Each row is a point on a landscape with many valleys, with its height.
A ball rolls from a point to the lowest of its 2 nearest points, and stops where none of them is lower. Distance is the straight distance between rows; heights are no part of it.
vor: [132 107 125 106  98 134  74 102 106 116 138 110  94 139 173 165 147 144
 147 139 152 118  81  77 194 148 140 175  78  80 126 131 125 118 134 106
  91 156 142  88 136 168 141 107 105  92 104 126 117]  (h 223)
benon: [168 134 117 153 132 145 140 108 162 155 102 119 134 171 142 103 123 173
 110  87 154 140 145 125 151 105 153 149 120 128 132  96 148 188 119 115
 130 123 136 111  99 136 124 153 135 121 118 128 132]  (h 535)
gukab: [155 153 116 161 127  93 110 142 131 169  55  86 108 179  75  96 108 157
 107 107 120 105 123 186 144  66 184  86  88 184 146 143 146 143 147 114
 150 100 117 128  96 142 144 178 115  89 148 178 128]  (h 320)
muror: [161 142 117 139 112  80 114  79 124 136 109 115 145 131 151 123 143 189
 129 144 129  99 124  79 140 126 167 129 120 153 100 150  96 162 147  76
 131 170 151 128 108 119 123 173 144 135 216 184 108]  (h 260)
pum: [126 141 121 141 150 144  96 122 149 143 105 109 119  83 150 132 133 135
 163 126 126 122  91 105 137  87 147 123 121 121 133  62 119 129 122  78
 125 155 140 151 147 142 145 193 187 161 113 132 115]  (h 216)
bek: [ 94 128 153  99 139 138 134 164 118  96 150 110 109  80 127 122 138  82
 164 141  99 148 108 144  89 148 115  83 132 107 119 132 106 111  99 161
 121 118 138 155 190 104 122 130 142 144  82  89 153]  (h 393)
Topo: [150 117 142 107  82 150 141 125 127 102 134 175 135 194 140 146 128 101
  91 125 192 129 170  92 138 159 105 172 108  98  99 157 114 153 137 163
 146  96 110  85 128 123  99  77  85  80 188  90 128]  (h 271)
Tud: [139 156 123 171 117  93 166 151 167 170 109 101 121 151  82  77 108 132
 128 104  96 139 134 168 133  80 143  96 133 168 149 159 157 142 137 143
 132  86 140 140  75 148 120 163 127 132 135 151 128]  (h 292)
giteg: [123 129 138 110 184 158 140 120 122 106 120 181 195 130 134 146 108 124
  69 114 145 130 169 168  81 150  97 143 173 141 109  68 151 141 127 161
 164 130  84 161 167  58 117  98 152 149 129  97 112]  (h 545)
zamin: [144 135 115 135 184  78  74  94 119 183  62 141 133 128  80 126  97 136
  96 117 133 100 117 157 130 101 147 111 111 171 144 109 167 121 147  91
 150 156 121 116 138 138 131 128 138 107 160 132  93]  (h 471)
Lut: [120 116 130 105 154 142  90 122 148 116  93 140 116  83 117 131 101  54
 130  95 136 169 127 123 101 108  77 167 114  88 148  82 162 125 112 121
 147  99 124  97 170 129  97 107 149 115  78  73 127]  (h 321)
Dofiv: [100 148 130 151 101 121 213 179 152 134 148 124 110 136  77  92 104 131
 157 137  80 166 139 170 143 130 151  80 159 147 153 182 124  97 135 146
 134  92 120 148  59 166 125 117 118 137 106 148 136]  (h 263)
Duf: [122 132 122 116 160  87 100 102 105 108 123 138 158 104 131 143 135 144
  99 164 135  88 144 159  97 136 149  97 168 189  93 153  91  87 146 108
 170 158  99 162 142  68 128 150 123 133 209 150 120]  (h 307)
peza: [106 125  87 162 181 122 107 127 159 105  83  89 131  84 122 123 108 163
 139 104  81 110 124 200 130  56 133  96 174 193 150 115 149  85 142 105
 152 148 127 171 104 116 144 199 118 151 105 156 127]  (h 516)
minir: [110 184 105 143 153  94 145 147 159 125 102  80 109  85  76 130  88 133
 159 132  78 126  90 184 145  86 127  70 167 169 142  96 150  74 166  92
 122 134 117 183 109 141 149 159 137 167 126 161 102]  (h 526)
Liri: [ 77  67 115 161 146 154 161 120 118 154 180 170 163  81 105 105 127 127
 113 129 108 152 178 108 103 155 117 136 185 138 120 162 138  94 128 187
 144 157 117 136  88 114 124  89 117 119  93 155 137]  (h 463)
sab: [139 178 143 109 149  88 159 117 100 109 145 101 159 176 119 150 134 198
 120 154 120  92  86 149 140 138 170  65 147 148 135 102 158 123 109 118
  88 175 163 157 146  81 157 119 149 143 147 143  99]  (h 554)
zir: [106 119 115 158  72 103 116 137  99 178 135  78  78 130 138  66 143 147
 137 109  86 103  82 125 172  84 146 164  76 120 168 194 110 159 134 113
 114 136 156  81  70 208 118 179 103 128 112 160 163]  (h 297)
Muf: [108 111 101 131 192 164  98 120 152  92  93 153 162  88 158 153  97 127
  93 116 152 139 167 154  81 126 110 142 181 148  96  68 111 116 131 120
 185 130  85 175 164  79 122 145 157 155 103 110 135]  (h 531)
mev: [103  62 139 123 143 165  74 105 124 155 128 156 141  92 193 131 149  96
 120 122 144 141 122  80 105 125 110 182 131 100  99  82 118 168 118 154
 120 157 156 106 166 116 130 145 159 154 111 126 142]  (h 666)
sanem: [ 88  89 120 163 132 126 157 124 150 209 138 112 111  87 106  71 121 126
 123 100  65 167 121 112 127  76 104 163 134 115 188 133 195 163 107 165
 107 140 176  98  85 153 117 129 139 141  41 140 136]  (h 682)
nem: [102  57 149 150 108 136 131  94  85 178 174 170 164 132 147 124 149  91
  99 142 128 134 167  59 132 158 107 206 138 116  86 131 129 171 133 188
 103 145 120  86 119 121 133  75 120 130 139 159 111]  (h 394)
vene: [142 108 133 139  89 117 137 126 113 156 151 127 106 180 121 113 139 146
 113 116 152 126 112 106 175 119 129 163  73 108 152 171 152 157 122 155
 109 135 143  59  96 173 114  94  83  72 107 124 130]  (h 359)
beb: [134 146 158 151 150 147 163 160  92 164 136 155 127 138 101  98 128 113
 134 152 146 131 155 156 100 149 175  73 122 135  95 115  81 134 117 132
 150 101  98 165 133 116 137 131 163 131 138 145 134]  (h 199)
Kul: [147 129 153  98 133 120 166 129 143 117 145 134 150 150 113 119 121 111
 105 111 112 141 145 141  94 135  75 116 164 133 145 107 181 148  85 172
 103 126 159 136 165  87 104  89 143 149 106  86 114]  (h 607)
peke: [ 94 116 134 139  95 132 150 159 103  89 177 121 123 140 143 118 151 143
 137 167 124 115 143 139 129 169 163  87 130 137 120 224 100 101 125 156
 145 133 131 128 104 116 138 134  87 100 164 149 177]  (h 467)
bod: [160 200 158 111 147  97 104 131 123 142 104 140 130  99 104 131 115  68
 145 146 132 124 127 143  71 105  58 113 144 113 139  89  91 106 119  76
 138  89 119 154 183 126  61 118 189 175 174  80 100]  (h 396)
vel: [152 124 111 137 127 112 127  81 167 137 109 145 171 112 147 130 117 130
  90 105 143 123 191 120  97 103  62 163 190 157 135 123 128 145 134 105
 158 121 119 124 113 120  81 138 144 165 185 100 110]  (h 330)
zevul: [ 69  84 102 147 188 165  81 131 132 128 106 151 128  49 123 131 106 108
 142 104 135 139 128 158 101 118 146 123 140 138 108 101 112  88 140 113
 183 156  91 153 142 114 147 162 133 118  77 124 147]  (h 517)
givus: [155 142 113 124 152 101  92  77 158 128 102 130 167  93 162 148 126 159
 113 129 127  98 144 145  98  91 101 141 181 163 130 100 119 132 135  73
 158 155 133 148 154 100 102 185 179 168 188 133 104]  (h 352)
pote: [139 139 124 141 137  86 116 142  89 120 116 103 133 126 111 134 137 146
 126 156 114  76 116 160 107 115 185  59 132 176 110 154  95 104 132 103
 131 139 109 161 149  99 140 175 123 121 181 182 132]  (h 327)
Seka: [ 75 127 134 142 113 150 174 168 115 144 166 109 109 118  95  86 133 139
 157 137  83 159 107 139 149 144 154  93 129 122 143 155 120 110 126 170
 107 119 143 142  91 160 155 127 129 127  50 137 148]  (h 228)
Beka: [136 147 152 113 125 156 173 145 116 103 153 170 140 165 175 144 157 134
 126 171 167 136 149 138 121 201 163 120 138 115  57 108  50 146 135 146
 120 106 119 166 139  86 149 122 166 151 187 133 149]  (h 597)
lazef: [153  91 116 118 103 141 107  80 163  92 129 126 161 152 184 158 139 155
  81 108 170 115 154  96 146 130 105 190 140 139 105 123 140 170 146 146
 146 159 122  88 110 111 135 155 101 115 162 132 134]  (h 646)
suvu: [183 132 163 128 104 142 171 116 141 140 142 163 142 184 161 128 142 146
 120 132 173 142 162  88 132 169 130 155 134  99  87 109  98 173 126 137
 113 106 138 137 108 118 118 105 161 145 177 120 134]  (h 582)
tok: [162  98 114 107  93 123 128  87 152  92 150 112 152 195 174 165 159 172
  88 114 152 111 130 107 149 115  98 162 136 141 136 141 201 177  95 170
  92 164 157  87 126  87 126 129  65 100 158 151 121]  (h 634)
zazef: [160 183 138 125  81 151 132 169 162  63 145  69  96 138 189 154 163 130
 194 141 122 101 114 123 106 105 140 115 112 124 118 122  70 101 119  87
  98  50 138 169 135 153 121 188 122 168 157 147 162]  (h 351)
zafo: [160 134 155 128 143 114 135 123 133 174 124 103 138 156 134 105 136 129
 111 100 113 120  98 145 114 102 120 107 107 127 149  87 169 195  81 145
  85 133 180 126 169  95 130 131 166 148 107 101 116]  (h 590)
zoso: [ 92 115 114 136 176 137 159 129 101 146 138 174 145 120  63 158  99 153
 118 146 134 131 151 132 144 178 163 127 131 139 123 125 157  73 152 147
 158 150  83 131  82 120 149  58  96  88  99 144  97]  (h 645)
pibo: [ 83  99 113 135  96 174 164 144 109  68 179 161 126 108 137 158 136 142
 141 153 133 125 157 105 159 195 142 144 153 115 121 204 110  80 142 153
 141 151 115 121  75 135 141  95  77 103 118 135 152]  (h 455)
fasi: [107 104 101 122 172 163  82 107 152 119 100 145 136 102 118 172 100 111
 119  78 149 150 123 118 145  96  99 181 115  94 148  60 190 107 132 123
 138 138 104  99 152 126 136  96 115  88  48 103 105]  (h 291)
vipat: [123 123 136 151 122 121 121 124  88 185 153 146 116  77 147 104 156  85
 181 167 111 120 118  93 109 153 141 123 118 115  90 121  52 134 137 110
 119 122 147 154 139 143 127 156 195 171 174 151 125]  (h 411)
Vef: [148 155 106 153 138  77 148  97 125 118 128 111 137 136 101 129 120 207
 142 149 107 103 113 131 164 119 173  88 149 168 130 182 127 109 157  76
 124 175 136 139  63 130 133 150 109 111 190 185 104]  (h 230)
gunez: [142 140 133 126 151 161 147 127 127  76 124 154 158 172 152 151 126 176
 104 141 175 131 153 146 131 164 189 110 146 134  98  82 101 138 133 132
 145 133  98 170 127  91 164 151 150 136 142 131 130]  (h 611)
Ruzap: [ 95 131 137 138 132 106 173 138 156 223 125 117  97  98  68  76 106 103
 143 119  87 165 111 100 150 100  98 174 101 106 179 132 194 151 135 140
 117 117 147 105  77 195 113  68 161 141  64 120  98]  (h 676)
Dezak: [ 86  75 132 118 146 138  91 109 133 182 131 164 123  55 118 118 120  38
 131 125 127 163 156  63 110 117  66 205 111  91 136 112 151 134 126 126
 143 121 131  85 152 152  96  91 153 123 105  98 114]  (h 348)
Rit: [106 133 136  86 103 134 164 151 160  59 181  87 110 110 127 141 131 117
 161 149  77 151 105 144 122 154  90 104 157 110 161 149 146 103  89 163
  90 125 151 151 156 105 118 107 106 141  69  90 144]  (h 417)
luba: [135 113 120 111  83 196  94 139 140  61 145 127 101 133 205 161 151 106
 158 126 173 145 136  92 149 160 123 182 103  81  97 139  98 121 146 123
 135 101 127 100 142 160 136 128 109 109 137  81 161]  (h 205)
Meb: [140 151 136  96 109 119 102 125 168 125  95 131  93  93 102 139  92  50
 156 117 139 167 125 107 107 106  59 156 115  89 154 117 128 112 135  81
 134  76 130 118 136 165  78  90 153 138 136  59 118]  (h 347)
kep: [172 135 137 109 101  99 131 101 153 134 119 154 139 171 116 126 127  97
  82 112 169 131 184 100 114 131  75 159 136 126 137 145 145 158 123 127
 133  94 133  96 113 127  79  93 108 117 182  81 115]  (h 301)
naz: [103 121  95 174  96 161 119 128 123 117 144 123  99 100 153 102 131 151
 166 139 129 140 161 106 161 147 159 133 123 124 106 181  76  97 172  96
 153 134 127 126  63 190 151 174 118 121 130 161 154]  (h 277)
biku: [171 170 168 124 144  95 153 133 114 136 136  87 152 181 152 124 154 173
 117 135 113  81  91 155 108 116 135  71 134 155 125  78 148 180  90 122
  83 140 180 168 193  78 125 159 167 179 169 135 128]  (h 571)
vev: [116 100 120 138 145 202 157 142 138  92 139 167 154 152 149 142 132 166
 115 130 167 158 160 121 146 168 170 131 161 119 105 104 124 127 128 158
 145 132 101 139  93 124 165 129 121 112  77 129 147]  (h 623)
gada: [145 161 169 124 103 108 118 143 124 163 130 145 116  89 118  98 139  50
 169 155 116 140 132 108  55 122  79 123 117 114 132 142  71 131 117 100
 118  73 140 138 160 152  72 124 167 186 182  83 123]  (h 413)
vateg: [117 113 127 134 151 141 108  96 112 172 138 150 130  91 134 139 131 152
 157 132 133 141 103  73 160 141 138 161 122  97 123  87 125 125 140 101
 121 181 136 118 120 153 145 125 166 134 104 128 104]  (h 173)
gir: [133 154 162 105  91 135 112 174 108 122 120 104  79 108 117 120 145  53
 188 139 101 137  98 141 104 133 124  89  71  92 128 130  75 114 120 125
 120  73 123 135 175 155 129 146 155 135 113 111 145]  (h 367)
lisin: [106 121 164 117 120  73 121 137 105 173 164 139 134  81  92  83 145  45
 130 169  91 126 156 108  56 133  79 101 135 139 141 169  98 116 103 149
 122 117 157 134 147 112  83 107 161 167 167 106 126]  (h 430)
bes: [162 190 140 125 116 130 130 167 120 115 128  98 110 120 154 158 166 136
 190 168 116  93 118 125 103 119 166  86 122 137  99  94  59  93 149  83
 108  92 109 191 171 124 124 191 160 159 180 181 144]  (h 369)
vavit: [131 149 170 124  88 140 130 175 106 189 130 103  61 149 127  83 145  96
 174 137  97 131  93 115 138 134 155 117  37  91 142 141  79 155 101 129
  96  85 139 117 123 193 136 129 161 129  98 117 148]  (h 338)
dofi: [137 134 112 113 119  98 134 112 138  78 149 128 151 120 133 167 131 153
 133 147 133 113 118 124 139 154 122 117 168 136 118 142 121  79 143 106
 129 154 121 143 124 110 119 120 112 134 175 117 114]  (h 283)
Kag: [158 186 133 105 119 148 105 164 160  78  69  95 103 149 135 115 116  88
 130  90 131 150 113 178 102  86 101 113 109 106 153  63 125 166 110 109
 133  47 115 152 181 119 110 164 156 131  91  87 142]  (h 305)
dop: [143 150 136 104  83 125  77 141 132  97 104 115  70 110 123 137 126  48
 167 130 153 144 101 117 143 133  81 145  72  77 159 165 108  95 146  88
 136  88 116  86 147 175 113 105 113 112 142  56 142]  (h 368)
Sote: [133 136 116 105  99 104 111 142 166  34 132 115 136 112 163 137 133  99
 102 103 129 122 148 169  83 116  43 139 162 149 148 188 149 103 106 135
 139  97 132 112 166  87  82 133  72 138 159  75 165]  (h 296)
Sen: [110 151 133 153 167 105 170 127 118 190 118 141 118 133  50 115  89 172
 133 143 120 139 120 148 160 146 168 104 113 142 129 136 153  81 173 113
 155 141  93 128  58 173 149  70 121 101 102 145  92]  (h 654)
Mel: [123 154 139 157 127  97 208 133 146 206 133 125 120 128  37  90 105 129
 149 142 100 154 133 119 152 126 121 121 137 137 155 142 165 127 151 114
 119 126 139 117  54 183 113  65 147 147 118 123  97]  (h 665)
Vus: [145 189 115 111 117 138 114 177 156  31  81 113  98 167 104 139  88  85
 118  90 134 135 110 197 135 105 121  88 100 115 170 119 141 111 135 120
 143  60  94 142 144 119 130 138  97 107 111  78 139]  (h 334)
suga: [147 114 127 120 118 136  68  99  81 163  98 146  97 152 151 125 142 154
 148 138 163 116  96  69 188 142 163 189  51  80 101 135  76 159 145  88
 144 148 122  85 118 192 144 137 140 100 137 143 133]  (h 262)
gize: [ 95 117 116 147  85 133 134 168 128 158 138  78  84 128 122  64 122 115
 156 113  90 144 103 150 147  93 134 105  88 135 165 179 132 140 122 162
 111 105 146 114 104 183 153 162 108 117  57 134 167]  (h 264)
gosak: [119 135 164 151 112 166 202 187 111 121 151 168 123 169 104  90 137 111
 129 133 141 155 179 155 111 168 160  92 129 123 119 181  90 143 109 164
 153  64 108 137  97 125 121 102 129 102 137 128 168]  (h 244)
Mup: [164 138 136 119  59 171 154 149 147  45 139 136  99 170 173 157 146 121
 127 119 176 136 147 120 142 163 100 150 116  86 127 166 118 130 121 130
 123  83 119 101 110 128 120 104  84 103 151  73 160]  (h 237)
sil: [ 83  76 111 138 178 144 158 130 150 109 131 166 169  73  89 132  95 113
 117 118  85 155 172 144  90 147  92 130 192 136 125 128 166  84 120 158
 158 143 113 145 128  99 103  89 111 133  75 126 121]  (h 477)
zup: [131 126  97 150  93 109 158 114 120 180 113 105  91 169 103  90 116 200
 120 103 125 134 102 117 197 103 155 166  83 115 159 162 149 155 151 110
 117 145 140  83  40 214 124 129 100 105  94 163 122]  (h 328)
Ragaf: [190 172 106 145 111 126 146 127 173 104  72  97 117 205 118 126 113 195
 135  95 139 120 127 145 177  90 167 118 120 144 155 132 154 156 137  94
 108 105 139 119  81 141 128 156 114 119 156 132 120]  (h 552)
Zor: [168 121 135 113 116 110 183 106 151 116 155 138 182 175 145 147 140 161
  91 120 122 124 159 124 111 140  84 140 190 144 135 131 174 161 101 171
  98 142 150 125 127  89 106 111 108 140 160 125 110]  (h 621)
Pofud: [ 92  87 131 138 135 126  67 121  81 159 120 164 124  91 113 114 129  69
 127 140 161 126 152 109 136 153 133 157  92 115 106 170  91 109 149 138
 174 133 105  99 140 155 122 108 128  84 152 125 139]  (h 60)
safoz: [101 103 139 112 141 125 128 127  73 151 175 130 149 153 134 127 147 192
 117 156 135 109  75 102 157 168 181 111 108 123 114 114 136 126 107 175
  83 197 148 124 151 109 183 101 121 112  80 171 119]  (h 603)
nel: [137 174 126 123 129 114 111 149 151 162  82  69  92 122 122 114 130 116
 157 105  89 126  53 141 144  65 133 105  85 120 168  69 142 151 126  87
  98 115 159 139 147 157 143 179 174 147 110 128 119]  (h 254)
tedi: [139 142 161 139 121 127 143 174  79 165 150 111  97  99 149 122 162  95
 175 174 105 110 117 130  77 134 147  74 112 127  87 120  50 130 105 130
 107 110 130 178 199 117 136 168 189 167 151 169 153]  (h 391)
saf: [127 127 107 122 110 118 101  98 118  86 142 111 119 124 147 169 138 191
 152 162 148 102  96  82 184 163 150 143 117 120 114 165 125  84 155  89
 111 186 136 106  96 142 148 119  90  93 153 158 121]  (h 256)
lom: [105 104 119 114 104 189 113 144 159  58 140 134  97  72 169 129 130  79
 171 123 126 179 145  93 114 147  94 162 145  68 104 139 110 115 131 126
 125 103 140 129 153 146 115 121 130 148  72  79 155]  (h 240)
paf: [ 84  55 145 126 155 140 110 119  97 165 170 173 155  69 165 106 146  77
 107 158 116 143 150 108  75 161 120 139 150 132  81 122  97 138 118 180
 132 154 125 139 176  91 145 127 162 168 132 131 151]  (h 677)
nus: [126 121 121 119 182 102  90  99  86 130 103 141 153 132 104 165 107 149
 102 130 148  95 109 157 134 137 166 100 123 136 119  88 145 115 148 117
 139 182 112 141 155  93 162 115 132  94 147 136  96]  (h 454)
kege: [100  97 103 120 121 147 100 118 157 122 123 102 119 111 155 135 140 148
 135  94 122 134 103 124 152  97 117 148 133 120 145 117 169 138 113 143
  98 157 159 101 129 140 149 152 100 118  54 119 142]  (h 659)
Peg: [104 102 128 106 166  86  82  88  68 150 139 160 176 118 117 181 122 118
  77 151 141  93 107  99 127 156 112 143 133 137 104 110 136 108 146 138
 126 188 110 115 175  80 151  89 108 106 182 146  88]  (h 435)
bafa: [162 219 151  95 113  67 131 133 144 141 105 104 118 143  68 124 108  84
 154 130 112 110 109 145 116  94  79  96 118 133 174 112 138 116 132  79
 110  88 144 134 140 156  78  96 149 173 185  85  77]  (h 377)
kasef: [123  95 134 160 166 109 168 108 132 202 154 168 163 113  87  89 118 117
 109 130 116 138 178 103  93 156 107 127 167 152 136 135 150 123 126 144
 135 132 135 125  96 131 107  92 152 148 132 140 113]  (h 446)
tugiz: [129 119 130  96 110 142 115 126 164  55 128 142 139  90 184 153 126  80
 120 106 140 163 157 122  91 136  50 170 175 105 115 135 122 125 115 133
 141  94 131 136 165 107  84 127 126 158 134  74 160]  (h 273)
kolo: [166 111 146 136 126 127 111 105 127 167 101 133 148 183 152 105 134 143
  66 108 167 119 149 125 111 124 144 134  92 147 116 134 118 207 116 135
 153 117 130 108 134 110 123 156 136 108 170 141 141]  (h 515)
saged: [164 121 128 126 164  76 111  84 104 187 106 143 160 175 102 122 132 162
  64 110 144  93 129 112 132 108 137 137  98 159 144 125 178 181 110 136
 126 165 138  90 139 103 122 109 114  96 164 156  98]  (h 492)
Pil: [126 145 108  99 106 164 165 160 202   4 149  92 119 129 168 135 131 126
 138 106 114 165 141 148 115 126  73 130 170 120 138 147 159 117 102 131
 116  86 139 148 140 114  97 148  85 154  71  81 174]  (h 238)
Movu: [141 170 165 136 121 133 143 165 138 192  85 102  83 149 106  98 122 100
 148  98 122 146 100 141 135 102 147 112  56 106 148  69 136 175 111 109
 135  79 131 118 141 179 145 125 181 127  86 110 117]  (h 298)
rivi: [ 95 111 138 165 146  98 162 109 101 202 168 149 135  62 112  83 137 119
 151 159  88 132 142  95 104 150 130 118 152 141 119 133 100 123 129 120
 114 162 141 151 109 130 117 136 177 180 158 159 119]  (h 427)
Kitoz: [111  99 103 121 158 182 167 124 118 102 152 158 151 138 101 190 109 162
 114 127 138 137 128 131 165 161 146 146 153 112 128  88 188  87 115 172
 114 157  96 122 100 110 163  54  84  92  43 141  90]  (h 635)
vil: [106  71 113 142 118 139 126  88 123 185 152 173 133  98 108 141 122  91
 111 118 147 138 172  51 138 137  90 212 136 111 119 133 152 134 149 129
 144 127 112  75  93 165  97  70 123 111 128 128  90]  (h 370)
pakur: [124 145 144 124 165 127 113 163  84 116 112 157 123 102 111 136 129  81
 134 154 137 113 148 177  75 139 146  68 131 153  92 125  73  98 126 124
 172  98  72 178 190  89 125 142 154 142 153 125 140]  (h 156)
Mes: [119  74 114 123 115 169  78  96 139 117 122 151 152 130 224 139 160 125
  96 108 161 136 145  89 117 142 136 193 139 121  64 105  91 181 155 163
 142 143 128 109 146 104 143 171 119 138 154 132 160]  (h 655)
gugi: [ 70  84 111 132 127 116  94 128 121 195 129  99  86  96 119  91 127 137
 127 103  88 133  69 130 153  73 118 163  94 114 177 138 180 134 109 159
 111 179 163  74 122 179 148 142 108 111  31 137 145]  (h 671)
Megof: [ 94  98  86 144 170 152  94 123 140  82 113 125 140 103 142 134 122 154
 129 106 131 120 139 173 121 110 165  97 148 162 126 136 119  96 141 124
 161 161 118 159 104 104 155 183  98 118  90 142 144]  (h 505)
gepu: [140  94 105 113 119 154  69  95 125 149 114 137 118 128 140 157 129 118
 114 105 157 136 113  78 175 113 108 210  86  80 138 103 156 140 134 107
 127 137 120  62 137 169 134  99 106  87  93 121  99]  (h 257)
gepa: [168 144 167 125 172 151 188 115 138 139 134 172 182 177 131 137 123 153
  89 125 154 140 160 120 119 166 119 145 154 112 104  48 150 168 115 154
 121 127 120 146 137  93 126  82 174 166 143 109 106]  (h 564)
kame: [ 94 108  87 153 189 159 154 127 147  94 127 151 172 107 118 140 109 167
 109 108 107 141 166 180 107 130 140 105 212 174 139 122 149  94 138 150
 161 172 102 170  92  85 131 132 117 135  82 143 127]  (h 493)
Fazuv: [133 183 129 130 162  97 169 134 113 140 119 108 139 140  69 143  96 184
 144 146 104 113  85 177 165 129 176  50 142 155 145  82 163  88 147 103
 111 170 130 168 114 116 165 119 150 139 130 153  86]  (h 540)
sot: [151 219 125 106 113  96 141 174 170  87  76  77  86 149  76 136  81  92
 148 117 103 141  89 193 144  78  93  86 123 136 175 106 156 112 145  99
 124  55 121 156 132 153 116 131 123 154 151  92 104]  (h 356)
Gapor: [167 151 128 152 129  90 127 147 105 170  94  82 119 163 113 109 135 158
 115 115 110  79 112 179 103  70 185  60 108 182 144 112 126 164 128 109
 125 118 136 155 154 114 148 190 142 129 146 181 130]  (h 346)
Buz: [113 132 138 116 175 161 155 133 106 143 157 142 144 151  93 140 116 182
 124 133 123 139  87 129 166 164 159 108 124 103 140  54 172 116 108 155
  88 173 131 136 134 108 190  81 136 134  28 143 101]  (h 620)
pubim: [ 96 110 139 130 147 110  95 106  65 225 138 149 111 109  89 107 128 119
 121 146 126 116 112 103 145 141 144 147  80 108 134 144 120 125 142 124
 129 171 124 102 127 165 128  93 151  92 114 151 111]  (h 119)
kos: [121 109 147 132  95 105 150 155 104 153 168 133 137 119 136  80 153  99
 128 148 107 117 159 130  80 143 129  98 141 154 115 194  85 141 108 164
 133 107 144 139 139 113 105 134 133 138 159 137 165]  (h 448)
vefo: [140 155 112 135 105 103 118 139 150  79 131  97 117 122 149 123 131 114
 134 128 114 109 132 176  96 107 118  89 147 170 150 189 123  97 121 116
 138  92 133 140 136 122 117 174  87 134 169 127 153]  (h 318)
sarur: [170 136 131 149  99 113 103  86 102 149  92 127 115 160 154 117 137 186
 126 137 157 102 123  62 163 129 167 176  61 120  97 175  76 178 152  79
 150 150 122  97  84 157 127 145 116  85 198 168 137]  (h 294)
zopa: [138 176 130 107  84 140 154 170 197  61 114  68 109 136 152 107 118  95
 153  97  95 161 118 180 106  70  66 113 154 129 154 124 130 140  97 125
 106  43 149 153 159 130  91 162 132 168 101  93 162]  (h 272)
tolu: [124  81  95 117 129 166  92 112 142  67 140 123 154 172 172 189 150 167
  85 103 151 114 116 120 160 131 137 148 143 130 128 121 181 132 122 179
 103 165 132 105 136  86 169 122  45  80  74 146 130]  (h 647)
tukaz: [152 133 100 151 107 135 113 110 131  85 107 115 101 128 130 134 113 165
 139 132 141 110 145 138 162 114 172 108 119 152 139 192  94  90 176  70
 170 143 103 115  68 151 151 173  87 106 162 160 130]  (h 255)
Tebuz: [156 107 123 106 113 105 118 118 118 131 133 128 133 185  93 155 124 117
  89 107 145 114 124 125 163 111  99 145 104 118 160 152 194 138 108 158
  99 136 125  62 129 129 131  65  56  65 106 125 105]  (h 385)
Nub: [178 169 122 108 109 120 125 120 143  65  99 101 134 207 142 158 128 184
 107 123 171 110  94 150 175 131 169 101 104 121 147 110 158 138 121 111
 101 129 130 123 129 113 150 132 111  93 130 109 119]  (h 567)
sumu: [ 83 107 105  95 128 163 151 153 126  44 179 145 135  98 135 177 134 122
 135 145 121 140 137 121 133 179 112 137 170 109 121 149 138  87 112 171
 122 144 113 139 127  90 131  78  90 125  76 103 142]  (h 438)
zofa: [ 90  94 138 116 169 104  50 122  80 138 124 162 128  81 113 135 131  61
 126 139 139 102 119 150  84 151 136 106 112 148 113 146  94  86 135 131
 156 151 113 128 178 101 138 139 136 111 149 125 131]  (h 109)
Bipo: [ 97  65 128 113 130 122  97  78  70 143 174 157 167 118 156 175 146 121
 107 168 132 125 114  72 145 166 125 185 144 125  70 109 117 137 152 171
  98 191 119 106 148  86 162  86  92 115 157 188 105]  (h 416)
Kob: [175 168 110 135  88 141 161 167 177  41 140  83 128 135 170 143 150 156
 159 140 109 107 164 161 109  98 136 109 165 159 124 157  83  85 128  93
 136  60 115 181 126 129 111 192  90 162 172 144 163]  (h 335)
kem: [145 132 147 107 115 134 135 137 104 117 139 115 136 182 159 137 162 170
 125 145 161 113  95 111 151 159 180 122  92 105 101 120 115 163  99 142
  97 150 148 124 144 115 168 127 134 108 129 137 140]  (h 585)

Where does a ball stop that starts at each point below?
Liri -> luba
gir -> Pofud
peke -> Pil

Call two points neighbours if one is among the 2 nearest of the other. Go from one point of each pair to the other, from neighbour to neighbour, staying as low as possible. Name the highest point that can't be avoided.
Seka, luba -> givus
Pil, luba -> Rit
Seka, vor -> Gapor
Vef, Pofud -> dop
